Points on a hilly landscape, in no order, each with its height.
A climber steps from a point to the highest of its 3 nearest points, and stops where none of them is higher. Distance is the straight distance between rows; heights are no part of it.
nus height 739: [-27 -15  -5 -17   2 -12 -10  13 -23   3   4  14 -17  -8  19  -2   1  -2
 -12  35]
zulev height 320: [ 28   4   3  -6   2  18   4  -7  39   4  16  -4  14  18 -37  12  -4  -2
  -2 -23]
vemin height 528: [ 35   6   2  -2   0  16   4 -10  37   2  11  -5  16  18 -37  16  -6  -6
   4 -27]
soza height 803: [  0  -8  -1 -11   7   8  -5   4  13   3  12  -5   2  11 -10   9 -13  11
  -1   4]
Lali height 774: [ 22  14  -2  17  -2  -1   3  -8  13   2  -8 -12   9   7 -15   8   1 -12
   7 -24]
Dibok height 735: [-33 -15  -5 -21   4 -13 -15  12 -25   3   7  12 -17  -6  19  -6  -2  -1
 -14  41]
Nepim height 533: [ 37  14   5   3  -2  11  10 -13  33   1   1  -9  20  16 -35  18 -10  -7
   9 -28]
Buvut height 534: [ 38  16   5   8  -2  12  10 -12  33   1  -4 -12  23  11 -29  18  -7  -6
   9 -28]
sopu height 644: [ 20   6   4   4   2  12   2 -12  21   1   6  -8  17   9 -13   8  -5  -2
  -2 -17]
Mipan height 447: [-13   2   6  15  -3 -15   3  -4 -24  -7 -17   3  -5 -15  15 -21   9  -9
  10   5]
giduz height 63: [-24  -7   6   4   2 -15  -7  -1 -42 -11 -10   2 -10 -15  27 -23  15  -1
   8  17]
Pelop height 545: [ -1   1   3  15  -3  -4   4  -7  -7  -3  -8   4   4  -7  12 -10   4  -5
   2  -6]
Vona height 758: [-28 -12  -2 -30   7   0  -7  18 -13   4  19  14 -10  19  16   6  -7   2
 -24  41]
rugif height 875: [-29 -10  -7 -23   5  -8  -5  15 -13   4  14  15 -13   3  22   0   1   2
 -19  37]
Gida height 733: [  3  -8   2 -10   8   8  -1   0  19   4  10  -3   4  13 -14   9 -14   9
  -1   3]
Pudi height 747: [ 25  17   2  13  -2   5   5  -8  22   0  -5 -14  12   4 -16   9   0  -9
   6 -25]
pugil height 514: [-18 -11   3   0   4 -14  -9  -1 -34  -9  -6  11 -10 -16  26 -22  14   0
   5  19]
Tasib height 189: [-25  -6   6   8   0 -19  -6  -2 -46 -10 -13   5  -6 -15  35 -25  11   1
  10  20]
Radak height 635: [ 0 -6  2  9 -2 -2 -1 -9 -5  1 -1  1  3  2  0 -4 -1 -4  3 -7]
rok height 646: [ 4 -3  0 10 -2 -1  0 -8 -3  0  1 -1  2  3 -3 -2  0 -5  5 -9]
runin height 546: [ 28  15   2   9   0   8   5 -13  27   0  -2 -11  15  10 -15  10  -1  -5
   2 -24]
ruv height 732: [ 31  28   8  31 -26   0   9 -22  -4   3 -29 -14  -2 -22  -7 -17   2   2
  33 -47]
vin height 710: [-31 -16  -1 -17   2 -14 -15  11 -26   2   2  15 -15 -12  21  -5   0   0
  -9  36]
div height 642: [ 21   3   5  -2   1  14   2 -12  23   0   9  -7  15  13 -19   7  -6   0
   3 -15]
zok height 542: [ 14   7  -1  12   1   3   1  -9   8  -2   4  -5   7   7 -10   3  -2  -6
   2 -18]
Dosag height 887: [ 25  21   3  22  -9   1   7 -10  13   1 -21 -18   9   1 -20  11  -1  -4
  13 -30]
gika height 622: [ 24  15   1  14  -1   3   6 -10  18   1  -3 -13  13   7 -16   8   0  -9
   4 -23]
kezu height 844: [ 26  23   2  28 -13   6   7  -9  10   4 -23 -18   7  -9 -13   9   2  -3
  16 -34]
Makav height 594: [-17 -12  -8 -14   7  -6  -8   9 -10   3   7  10 -13  -6   9   2  -2   2
  -9  20]
keger height 454: [-23 -15  -4  -6   6 -10  -9   1 -32  -7  -4  10 -10 -19  29 -16  14   4
   0  25]
vimo height 810: [-23  -9  -7 -22   5  -5  -4  14  -6   5  12  13  -9   7  18   8  -7   8
 -15  30]
felit height 820: [ 18  14   4  19  -9  -4   6  -8   9   1 -14 -15  10   1 -13   8   1  -8
   9 -22]
sinuf height 682: [-31 -13  -2 -32  11   5  -7  18 -11   3  26  10 -12  26   8   8  -1   6
 -27  37]
difa height 529: [  5  -2  -3 -17  10  10   2  12  31   2  16   1   0  13 -25   8 -12   7
  -7   2]
suve height 773: [-31 -13  -4 -19   5 -14 -11  13 -22   7   9  16 -17  -4  20  -2  -1  -2
 -15  38]
viz height 761: [-13  -6  -6 -27  11   1  -2  21   8   0  21   8  -4  23  -6  10  -4   7
 -16  24]
defeg height 671: [-30 -18  -2 -33  16   9  -5  20 -10  -1  26  12 -11  28   7   9   4   7
 -32  38]
neriz height 547: [ -3 -10  -6   0   8   0  -4   0  -5   0  10   2  -5   0   3   1  -1   2
   0   1]
Dud height 608: [ -1  -2   7  13  -3  -5   4  -8 -10  -3  -5   3   2  -1   9  -5   1  -3
   2  -4]
Gufor height 620: [-15 -11  -8 -11   6  -5  -4   8 -12   2   5   8 -10  -4   5   0  -2   3
  -6  16]
zir height 535: [ 32  17   5   5  -2  10   9 -14  30  -2  -1  -7  22  11 -27  16  -5  -4
   7 -24]
vede height 893: [ 23  17   1  22  -7   2   7  -9  14   1 -15 -15   9   1 -18  10  -1  -7
  12 -29]
Tuv height 927: [-26 -15  -2  -7   8 -15 -11   1 -38  -9  -5   9 -13 -20  31 -20  15   1
   1  25]
geg height 531: [ 35   9   4   1  -1  10   9 -12  35   2   6  -8  17  17 -35  15  -5  -9
   3 -28]
niso height 858: [-11  -8  -7 -26   9   0  -2  17   7   0  19   7  -5  20  -8  12  -6   7
 -11  22]
Pibu height 658: [-27 -19  -3 -13   3 -12 -12   4 -31  -4  -3  13 -10 -21  29 -11   7   3
  -8  31]
neto height 730: [ 12  18  10  24 -23  -4   4 -13 -12   4 -30 -12  -3 -22   0 -13   9  -2
  24 -22]
par height 666: [-25 -16  -4 -15   2 -12 -12   5 -28  -1  -3  11  -9 -18  26  -9   3   3
  -9  36]
Ruli height 606: [ -5  -3   4  10  -1  -4   1  -8 -13  -8  -5   8  -1 -10  17 -13   1  -3
   1   2]
ren height 526: [ 30  18   3   8   0  10   8 -11  30   0  -2 -10  19   8 -21  11   0  -7
   6 -25]
fisu height 476: [-11  -6  -3 -33  15  11   0  22  15  -8  26   9  -1  28  -5  12  -3   8
 -24  26]
fik height 626: [-12  -7  -4 -29  12   5   0  22   6  -1  24   6  -3  27  -4  10  -3   7
 -20  25]
nal height 414: [  4  -3  -4 -18  13  11   5  18  32  -1  17   1   4  17 -21  14 -12   8
 -11   7]
muvi height 762: [-15 -10  -7 -17   6  -1  -4  10   1   4  10   8  -8   3  10   8  -7   7
  -9  20]
kuzen height 616: [-15 -12   0  -2   3  -8  -7  -2 -24  -5  -4  13  -4 -14  23 -11   7   4
   0  18]
Lemi height 435: [ -7  -3  -2 -32  16   6   2  20  18  -3  23   7  -1  24  -9  13  -3   6
 -22  21]
led height 387: [  9  16   3  20  -9  -4   8  -6   3   1 -20  -9   5  -7   2   0   5  -6
   6 -17]
padol height 584: [ 15  -1   0 -14   6  21   5   7  41   2  17  -1   6  12 -28  11 -12   9
  -6 -11]
tadel height 802: [ 24  24   1  28 -18   3   9  -9   4   2 -23 -16   1 -19  -7  -4  10  -1
  18 -38]
sesan height 706: [-26 -15  -7 -19   3 -13  -9  11 -17   4   8  14 -16  -7  15   0   1  -2
  -9  31]
supi height 828: [-12 -10  -9 -16   8   0  -2  13   4   5  12   2  -2   2   6  10 -10  11
 -10  15]
gomuk height 712: [ 7 -4  0 -2  5 11 -1 -2 16  0 10 -4  9  4 -6  4 -6  3  0 -8]
tumo height 627: [ 17  -1   2  -2   4  13  -1  -9  21   0   8  -5  15   9 -15   6  -9   0
   0 -13]
dugif height 926: [-13  -9  -5 -21   8   0   0  14   3   2  14   3  -4  14  -3  12 -11   8
 -10  22]
fiped height 302: [ -7   6   8  16  -6 -14   6  -3 -16  -6 -16  -1  -4 -15  14 -20  11 -11
   9  -2]
Bila height 655: [-23 -15  -5 -36  16  14  -3  19   0  -1  30  11  -7  28   3   9   3   8
 -33  30]
gepe height 370: [  0  -1  -4 -25  10  10   2  19  28  -1  17   5   3  20 -18  15  -9   8
 -12  10]
zoget height 496: [ 15  18   2  25 -11  -2  10  -6   5   2 -21 -11   3 -13  -1   1   8  -6
  10 -24]
reve height 694: [  0  13   2  23 -12 -10   5  -6  -5   3 -21  -7  -3 -17   4 -11  12 -10
  12 -16]
Denu height 434: [  5  12   2  22 -11  -8  10  -5   0   0 -18  -6   1 -11   6  -7   6  -9
   9 -19]
daz height 816: [ 21  21   3  28 -21  -2   8 -10  -3   4 -23 -14  -2 -18  -8  -7   9  -3
  23 -33]
vepem height 871: [ -5 -10  -5 -19   8   8  -2  10  11   3  14  -2  -2  12 -12  10 -14   9
  -5  11]
digo height 901: [ -8  -5  -5 -26  13   6   0  21  13   1  19   3  -4  20 -12  11  -5   5
 -15  19]
rusi height 586: [-18 -13  -4  -6   3  -5  -9  -1 -23  -3  -1  12  -5 -13  19 -10   4   6
  -4  20]
mok height 36: [-27 -12   0  -1   4 -16 -11   1 -45  -8  -5   5 -11 -17  31 -26  13   1
   5  26]
Vufub height 731: [-22  -9  -2 -29   5  -1  -5  18  -7   0  20   9  -7  21   9  11  -4   5
 -20  34]
gagaz height 656: [  6  -1  -2  11   3   0   0  -7   4  -1   5  -3   3   7  -2   3   0  -7
   3 -16]
tezi height 532: [ 37  13   3  -1  -3  14  11 -11  39   1   5  -7  18  17 -40  19  -7  -7
   8 -31]
gomo height 174: [-24 -13   1  -2   3 -14 -10   3 -39  -7  -6   5  -9 -16  27 -21  14   0
   3  20]
rizo height 757: [ 29  27   7  31 -24  -5   9 -22  -8   0 -30 -14   0 -19  -5 -14   6   2
  33 -41]
mabu height 825: [ 20  20   3  24 -13   1   8  -9   9   3 -22 -14   7  -9  -6   5   3  -5
  13 -27]
sobe height 522: [ 37   9   2  -7  -2  20   9  -6  42   2  16  -5  16  18 -43  16  -5  -5
   1 -32]
Gif height 695: [  1  13   9  23 -19  -9   3 -11 -15   4 -30 -10  -1 -23   3 -15   7  -4
  16 -14]
Zagib height 638: [-29 -14  -5 -12   3 -13 -14   6 -35  -5  -5  10 -14 -23  32 -17  12   4
  -6  32]
Mozog height 363: [ -4   7   2  16  -4 -12   4  -5 -12  -5 -12   4   1 -13  16 -15  11  -9
   7  -3]
mefan height 429: [ -3  10   6  17  -8 -13   7  -6 -11   1 -15  -1  -2 -16   8 -14   9 -10
   7  -9]
sov height 649: [ 13   2  -1   5   3   9   1  -8  14   0   9  -6   9   7  -5   4  -2   0
  -1 -14]
mas height 439: [ 17   7   0  12  -1   2   1 -11  15   3   2  -9  10   8 -11   5   0  -6
   3 -19]
Devab height 657: [-29 -22   0 -36  19  11  -6  23  -5  -1  30  13 -13  26   9   9   5   8
 -37  38]
vusa height 296: [ 30   3   2  -7   0  21   8  -1  43   5  17  -3  16  19 -35  13  -6   1
  -2 -27]
Guv height 782: [  9  16   3  25 -18  -4   6  -7  -6   2 -25 -12  -5 -21  -6  -7  10  -7
  16 -25]
gibek height 833: [-25 -10  -6 -24   4  -5  -2  14  -7   4  15  13 -12   3  21   5  -4   3
 -16  35]
tapek height 485: [ 25   5   7  -1   2  13   4 -11  32   0  11  -4  15  16 -30   9  -6  -4
   2 -21]
rezo height 684: [ 5 -4 -4  5  4  6  0 -5  8  1 10  0  3  3  1  1 -2  0  0 -8]
Gapuz height 585: [ 15   9   1  15  -1   0   4  -9  10  -1  -1  -8   7   7  -7   5   1  -8
   4 -19]
Maku height 797: [-22 -10 -11 -19   5  -6  -6  13 -12   5   9  11 -12   0  18   3  -2   1
 -16  31]
Mub height 696: [-24 -13  -3 -28   5   2  -4  15  -8   1  16   9  -8  21   9   8  -7   6
 -17  33]
kera height 613: [-20 -10  -4 -30  13   4  -5  19   1   0  22   9  -6  25   1  10  -1   7
 -22  29]
lakil height 461: [-13  -5   1   5   4  -8  -2  -1 -26 -10  -8  10  -8 -15  22 -18  10  -1
   2  13]
merel height 607: [ 10  -6  -1 -15   7  16   3   8  39   1  18  -2   6  13 -27  13 -13   8
  -7  -5]
pilet height 675: [  7  -5   1 -11   7  13  -5   3  22   4  13  -5   3  13 -20   8 -10   8
  -4  -5]
ralu height 670: [-29 -19  -3 -18   3 -10 -15   4 -32  -1  -3  13  -9 -21  31  -9   6   2
 -10  35]
kip height 536: [ 20  -3   0  -9   3  19   2   1  37   2  18  -3   9  12 -32  11  -9   4
  -3 -16]
Bas height 558: [ -8   6  10  19 -11 -16   0  -2 -19   0 -22  -7  -2 -17  12 -21   9 -10
   9  -2]
gapu height 583: [-19 -11  -1  -1   5 -11  -9   1 -29  -8  -4  10  -8 -17  27 -18  12   1
   0  18]
lerin height 562: [ 0 -6 -3 -1  7  6 -3 -1  8  3 13  0 -2  1 -1  2 -3  7 -1 -1]
zimig height 403: [ 19  12  -1  11   1   2   8 -11  17   0   1 -11  11   5 -15   6   4  -7
   5 -21]
zis height 760: [-30 -12  -2 -26   2   0  -6  18 -11   5  16  16 -11  13  24   5  -2   5
 -22  43]
Bazeg height 704: [-12 -17  -7  -5   8  -5  -4   5 -12   2   8   9  -9  -3   7  -1  -4   5
  -4  10]
pif height 597: [ 29  10   5   3   0  12   5 -12  27  -1   2  -9  21  13 -16  10  -5  -5
   6 -23]
Renis height 632: [ 4  2  3 13 -3 -2  1 -8 -6 -2 -8  1  4  1  6 -3 -2 -6  3 -7]
Mam height 591: [ -5 -10   1   7  -1   0  -2  -5 -15  -4  -3   8  -2  -1   9  -8  -4   4
   2   1]
bafe height 877: [-13  -9  -6 -20   5   4  -4  14   5   4  11   3  -2   9   3   9 -12   8
 -10  21]
bog height 612: [ 21  -2   5  -2   3  16   0  -7  24   3  11  -5  15  14 -26  10  -9   0
   0 -17]
nugi height 897: [ 14  20   2  26 -24  -4   5 -10  -6   4 -24 -11  -4 -19  -7  -9  13  -5
  19 -29]
Vuzan height 619: [ 13  -4   4  -5   5  16  -2  -4  26   4  13  -4   9  15 -23   9 -10   1
   0 -10]
dolav height 697: [ -2  15  11  23 -16 -10   7  -4 -15   0 -25  -7  -5 -22   3 -15  10  -9
  11 -14]
Lof height 814: [-32 -12  -7 -22   4 -11  -8  14 -17   4  10  15 -17  -2  22  -3   1  -3
 -17  39]
Nema height 629: [-12 -11  -2   4   5  -4  -7  -3 -19  -5  -2  13  -1  -9  20 -11   4   2
   0  11]
Kug height 587: [  6  -6   1 -13   9  12   1   6  24   4  14  -5  -1  13 -22   8 -12   8
  -4   1]
pefis height 521: [-12  -8  -2 -34  13  10  -1  21  11  -4  25  10  -5  29  -1  12   0  10
 -27  27]
Bolel height 527: [-3 -9 -4  5  3  1 -3 -4 -7 -3  6  7 -4  1  2 -2 -2  1  1 -2]
dezu height 593: [ 25   4   7   0  -1  14   3 -10  24   1  10  -7  16  14 -22  10  -5  -2
   5 -19]
sim height 443: [  1   9   2  19  -9  -8   7  -5  -5  -3 -17  -3   1 -12   7  -9   8 -12
   6 -14]
gok height 465: [-16  -4   7   7   0 -15  -3  -2 -32 -10 -11   6  -6 -13  23 -24  11  -5
   8  12]
kili height 861: [ 23   9   5   2   0  11   3 -11  25   2   4  -7  17   9 -16  10  -6  -2
   2 -17]
nalom height 543: [ -5   1   6  14  -2  -8   1  -7 -10  -7  -9   6   3  -9  17 -15   6  -4
   4   0]
zeru height 604: [-1 -6  2 10  1 -2  0 -6 -9 -3 -4  7  0 -2 11 -5  0 -2  3 -2]
Sot height 643: [  6  -8   1 -14   9  13   0   8  28   3  16  -2   6  13 -26   7 -14   4
  -3  -2]
sesu height 707: [ -8 -11  -8  -6   8   1  -1   3   0   2  10   6  -5  -4   5   2  -3   7
  -6   7]
Dobi height 693: [ -5  10  11  22 -14 -12   3  -4 -15   3 -26  -7  -5 -19   8 -16   9  -9
  13  -7]
pabu height 860: [ -3  -5  -3 -22  12   4   1  18  19   1  17   1  -5  16 -16  11 -10   7
 -10  15]
lado height 464: [-15  -5   2   8   1 -14  -3  -2 -28  -9  -9   6  -5 -14  21 -23  11  -6
   8  10]
bafit height 843: [-14  -7  -2 -23   9  -1  -4  18   5   2  17   6  -5  19  -4   9  -7   8
 -11  24]
Fozud height 633: [-20 -13  -8 -14   5  -8  -9   8 -16   2   6  13 -13  -7  13   0  -2   2
  -8  25]
zibom height 624: [ -9  -8   2   7   0  -5  -3  -6 -18  -5  -4  11  -1  -7  17  -9   1   1
   2   4]
Dafa height 676: [-26 -15   0 -34  13   6  -6  19  -6   0  27  10 -13  28   6   6   0   5
 -28  35]
Zuda height 581: [-16  -9  -7 -28  13   1  -2  21   4   1  20   5  -7  25  -2  10  -4   5
 -17  27]
Vunen height 579: [-19 -16  -1 -11   5  -8  -7   3 -23  -1   0  12  -8 -13  15  -5   0   6
  -3  20]
pas height 878: [ 27  23  -1  24  -7   2   6  -7  15   4 -20 -22   8  -2 -25  12  -2  -5
  14 -32]
somu height 614: [ 1 -7 -5  1  9  5 -2 -5  3  1 11  1 -1  3  1  2 -1  5 -1 -3]
zivuz height 519: [-24 -17  -4  -8   5 -12 -10   0 -38  -7  -4   8 -11 -22  27 -19  17   3
  -3  27]
fabe height 426: [-12   2   4  15   1 -14   1  -1 -22  -7 -12   4  -2 -13  18 -19  10  -8
   6   5]
ketun height 787: [ 26  22   6  29 -25  -3   7 -18  -9   4 -27 -14  -3 -23  -7 -15   4   0
  30 -39]
gam height 466: [-17  -7   0   5   7 -14  -6  -3 -34 -11  -8   7  -9 -13  24 -23  16  -2
   4  14]
neson height 829: [ 16  20   3  26 -22  -1   6 -10  -6   5 -27 -12  -3 -19  -6  -8   9  -3
  23 -31]
Vad height 433: [  4   7   3  19 -10  -6   6  -7  -1  -1 -17  -4   5  -5   6  -2   2  -9
   5 -13]
nurik height 879: [ -5  -6  -6 -23   8   3  -3  15  13   3  16   1  -3  16 -13  11 -10   6
  -9  17]
Lemo height 722: [ -3  -5  -6 -17  10   7   1  16  22   0  18   0  -1  14 -15  13 -12   9
  -6   8]
pum height 729: [ 5 -6 -2 -4  7 12 -3 -1 14  2 11 -3  7  6 -5  7 -8  7 -3 -1]
Gatug height 630: [-29 -19  -7 -12   6 -16 -16   7 -40  -8  -4   6 -13 -24  33 -20  14   1
  -4  30]
pokul height 665: [ 28  20  -1  17   1   8  10  -9  27   1  -7 -15  14   6 -21  12   1  -8
   9 -28]
lilab height 817: [-17  -8  -6 -22   8   0  -3  14   0   4  14   5  -4  10   6  11 -10   9
 -12  22]
Tes height 618: [ 10   9   2  19  -9  -4   5 -11   0   1 -14  -5   9   1  -2   2  -3  -9
   5 -17]
Lofog height 409: [ 31   5   2  -8  -3  26   9  -5  47   0  15  -3  16  19 -37  20  -9   1
  -4 -26]
lurad height 863: [ 29  22   4  27 -11   7   7 -10  15   3 -22 -20  11  -5 -18   9  -3  -1
  16 -35]
Zit height 791: [ 19  20   8  26 -23  -5   4 -14 -10   2 -27 -11  -3 -24  -5 -11  11  -3
  25 -31]
lopof height 709: [-15 -11 -14 -18   7  -4  -3  12  -2   2  12   8  -7  -1  10   7  -5   8
  -9  20]
Fos height 664: [-21 -10  -5 -34  14   9  -4  21   0  -2  28  10  -7  26   3   9   1   6
 -28  33]
nurom height 541: [ 34  12   6   0  -1  12   8 -12  28   0   2  -8  18  14 -26  17  -7  -5
   4 -23]
sof height 460: [-22  -2   8  11  -3 -18  -5  -4 -38 -10 -19   0  -4 -16  31 -24   7  -1
  10  15]
loru height 716: [  4  15   4  26 -15  -9   4  -7  -8   1 -22  -8  -2 -21   0 -10   9  -7
  14 -19]
Favu height 459: [-17   4   8  15  -6 -17   2  -4 -28  -7 -21  -2  -1 -19  25 -26   8  -9
  12   6]
Mul height 462: [-13  -3   3   8   5 -13  -5  -4 -25  -9  -9   7  -7 -11  23 -19   9  -2
   5  10]
Tov height 841: [ 23  22   2  27 -14   4   6  -7   9  -1 -23 -17   6 -11  -8   4   2  -2
  15 -32]
kika height 683: [-33 -17  -4 -15   3 -13 -15   8 -30  -1  -1  15 -12 -16  31  -6   2   2
 -11  39]
zefo height 513: [ 42   7   2  -6  -4  24  12  -8  50   1  15  -3  20  21 -40  22  -9   1
  -1 -33]
dis height 645: [ 33  24  -1  20  -2   6  11 -10  24   3 -14 -18  10   2 -26  12   1  -6
  13 -34]
zeza height 530: [ 35  20   2  10   1   9  12  -9  29   0  -8 -13  20   7 -27  17  -4  -4
   9 -28]
Setez height 831: [-28 -12 -10 -22   6  -8  -8  15 -15   5  12  15 -13  -2  19   1   0   1
 -14  35]
vob height 663: [  9   0  -6   8   3   2   1  -6  11   1   7  -2   5   6  -4   2  -1  -5
   1 -14]
gol height 615: [-18 -15  -4 -10   6  -8 -12   4 -27  -1  -1  13  -7 -17  25  -9   5   5
  -4  26]
teke height 873: [ 23  19  -1  19  -2   1   6  -9  18   2 -13 -15  10   4 -19   9   1  -8
   8 -25]
mopi height 611: [-17  -9  -4 -23   6  -1  -4  18  -3   3  17   8  -5  20   5  10  -9   6
 -15  31]
Fer height 555: [  0  -7  -2 -15  12   8  -1  10  22   2  13  -3   1  12 -19  11 -13   7
  -7   7]
vosem height 617: [ -4  -4   3   9   0  -4   0  -7 -12  -7  -3   8  -1  -5  15  -7   1  -2
  -1   1]
muda height 574: [ 14  -2   1 -10   9  18   1   2  34   2  17  -2   6  14 -32  11  -9   5
  -4 -12]
Vamuv height 279: [ 27   3   3 -11   0  25   9  -1  47   3  18  -2  15  17 -35  17 -10   6
  -4 -23]
nozab height 637: [  8   5   2  15  -4   0   3 -10   3  -1  -7  -5   7   5  -4   2  -1  -9
   5 -15]
vomog height 698: [-25 -11  -2 -29   7   1  -5  18  -4   2  22  10 -10  26   6   9  -4   3
 -22  36]
nofut height 571: [ -5  -9  -3   3   1  -1  -4  -6 -12  -2   1   4  -1   1   4  -5  -2  -3
   1  -1]
vulo height 799: [ 25  23   6  30 -22  -1   6 -17  -6   2 -26 -12  -4 -19 -10 -13   7  -1
  25 -37]
Muraf height 772: [ 33  28   1  32 -17   4  10 -14   8   2 -21 -16   1 -13 -12  -2   4   1
  22 -48]
dubaf height 659: [-19 -18  -2 -11   2  -9 -12   4 -25   0   1  14  -8 -11  19  -6   0   5
  -4  29]
badop height 653: [-13 -11 -11 -11   6  -4  -7   8  -4   3  11   8  -9  -4  10   5  -3   6
  -8  17]
dogod height 421: [  7  13   5  21 -11  -5  10  -6   2   1 -18  -4   4 -11   6  -4   4  -7
   7 -19]
Vabun height 502: [-6 -8 -7 -8  7  7 -2  4  3  2 11  1 -3 -2  2  7 -4  8 -5  6]
dimu height 641: [  9   0   4  13  -4  -3   1  -7  -3  -1  -2   0   6   4  -1   0  -3  -9
   2 -10]
tumap height 440: [  2   5   2  19  -7  -7   5  -6  -4  -2 -15   0   5  -5   9  -5   3  -8
   4 -12]
tigat height 785: [-24 -10  -5 -26   5   0  -4  15 -10   4  19  13  -9  15  16   8  -4   5
 -21  37]
Togad height 677: [ 14  15   3  20 -11  -3   6  -9   6   1 -21 -12  10  -2  -7   7  -1  -9
   8 -20]
zafan height 636: [-13 -14  -1  -1   2  -2  -6  -1 -18  -3   1  10  -2  -6  11  -6  -1   4
   1   8]
Pom height 652: [ -8 -12  -5   0   6  -5  -5  -3 -14  -1   5   8  -6  -3   5  -1  -2   3
   0   7]
veri height 691: [  6  16   8  23 -22  -9   4 -10 -12   3 -29 -14  -2 -23   0 -17  10  -3
  21 -19]
ket height 554: [ 21   0   4  -9   5  20   2  -5  32   5  15  -4   7  16 -31  11  -9  -1
   0 -16]
gemi height 808: [-29  -9  -6 -25   5  -3  -4  15  -9   3  14  13 -10   9  20   4  -4   5
 -20  41]
Sar height 689: [ 16  18   2  24 -15   2  10  -7   7   1 -22 -12   5 -11  -2   1   5  -5
  10 -24]
supuv height 727: [ 31  28   2  29 -13   8   8 -11  12   3 -23 -19   5 -14 -13   3   1   4
  21 -43]
Vuke height 759: [-19 -10  -3 -21   3  -4  -2  17  -1   4  12   8  -6  11  11  10  -9   7
 -15  27]
takug height 651: [ 4  0  2 10  2  1  0 -7 -1 -2  3  1  2  4 -2  0 -3 -4  5 -8]
mib height 835: [ 22  18   1  25 -12   0   6 -10   9   2 -23 -15  11  -6 -12   9  -2  -4
  12 -27]
Duti height 402: [  7  15   4  22 -11  -5   9  -7   4   0 -19  -6   6 -14   3  -3   9  -8
   8 -20]
Digi height 788: [ 31  28   4  31 -22   1   8 -17  -1   4 -26 -14  -4 -19 -12 -12   5  -2
  27 -46]
butug height 699: [  3  15   6  22 -18  -9   6  -9 -12   5 -26  -8  -2 -21   0 -11  10 -11
  15 -20]
kud height 319: [-15   5  11  17 -10 -17   4  -5 -27  -1 -26  -6  -1 -20  20 -22   7  -8
  12   3]
dezaf height 621: [ 12  -4   5  -3   5  14  -1  -4  20   2   9  -7  10  12 -14   7  -9   5
  -2  -9]
Runaz height 702: [-23 -15  -6 -17   4 -12 -10   6 -23   1   3  11 -12 -12  22  -3   0   3
 -10  29]
roro height 798: [ 30  26   0  32 -18   5   8 -13   5   3 -26 -16   1 -15 -12  -4   7   5
  23 -43]
fimi height 55: [-27 -15  -1  -3   3 -19 -13   3 -47  -9  -9   7 -13 -18  35 -24  15   2
   3  30]
bufov height 700: [ 5 -3 -4  2  6  8  0 -5  9  2  8 -1  7  7 -1  2 -4  4 -1 -8]
livil height 846: [-10 -12  -8  -7   6  -2  -5   9  -2   3   9   6  -6  -3   5   0  -2   9
  -3   9]
Getut height 623: [ 16  -2   4  -2   3  15  -1  -7  21   1  11  -7  14  12 -21   8 -10   1
   0 -11]
Gadi height 577: [ -5   0   5  13  -2  -4   3  -8 -11  -6  -6   5   1  -9  17  -9   4  -3
   2  -4]
ses height 211: [ 22  -1   3 -13   0  22   5   3  47   5  16   1  11  18 -34  15 -10   5
  -5 -18]
medef height 690: [ -5 -11  -8  -5   8   0  -4   4  -2   2  10   3  -5  -2   6   1  -1   5
  -3   6]
nomo height 544: [-18 -17  -6  -8   5  -7  -9   7 -17   1   5  10 -13  -7  11  -1  -1   4
  -4  19]
Soti height 573: [ -3 -10  -9  -7   7   3  -3   2   1   3  10   3  -2  -1   2   2  -2   6
  -5   1]
Belad height 463: [-17   0   9  13  -4 -16   0  -2 -33  -8 -16   1  -4 -14  23 -23   8  -6
  10   9]
lefev height 609: [-11 -15  -2  -5   4  -5  -7  -1 -19   1   0  12  -9  -9  12  -5  -3   3
   1  14]
Teneg height 805: [ 26  22   1  30 -22   2   9 -10  -1   5 -22 -14  -5 -20  -9  -9   8  -1
  25 -40]
sama height 471: [ -3   6   4  19  -6  -8   7  -5  -7  -4 -14   2   1  -8  10 -10   7  -9
   7  -8]
ferib height 482: [ -7  -8  -4 -12   7   7  -2   5   9   4  10  -1   0   1   0   9 -12   9
  -5   8]
sadub height 74: [-29 -11   1   2  -1 -16  -6   0 -48 -10 -14   5  -8 -17  38 -26  14   3
   7  24]

Two climbers start at each pair of points below. Name the first point that both come to, or write -.
kud and Gif | butug
rusi and dubaf | -
muda and nal | vepem
zibom and lefev | zafan
kip and difa | Sot
Vunen and par | nus
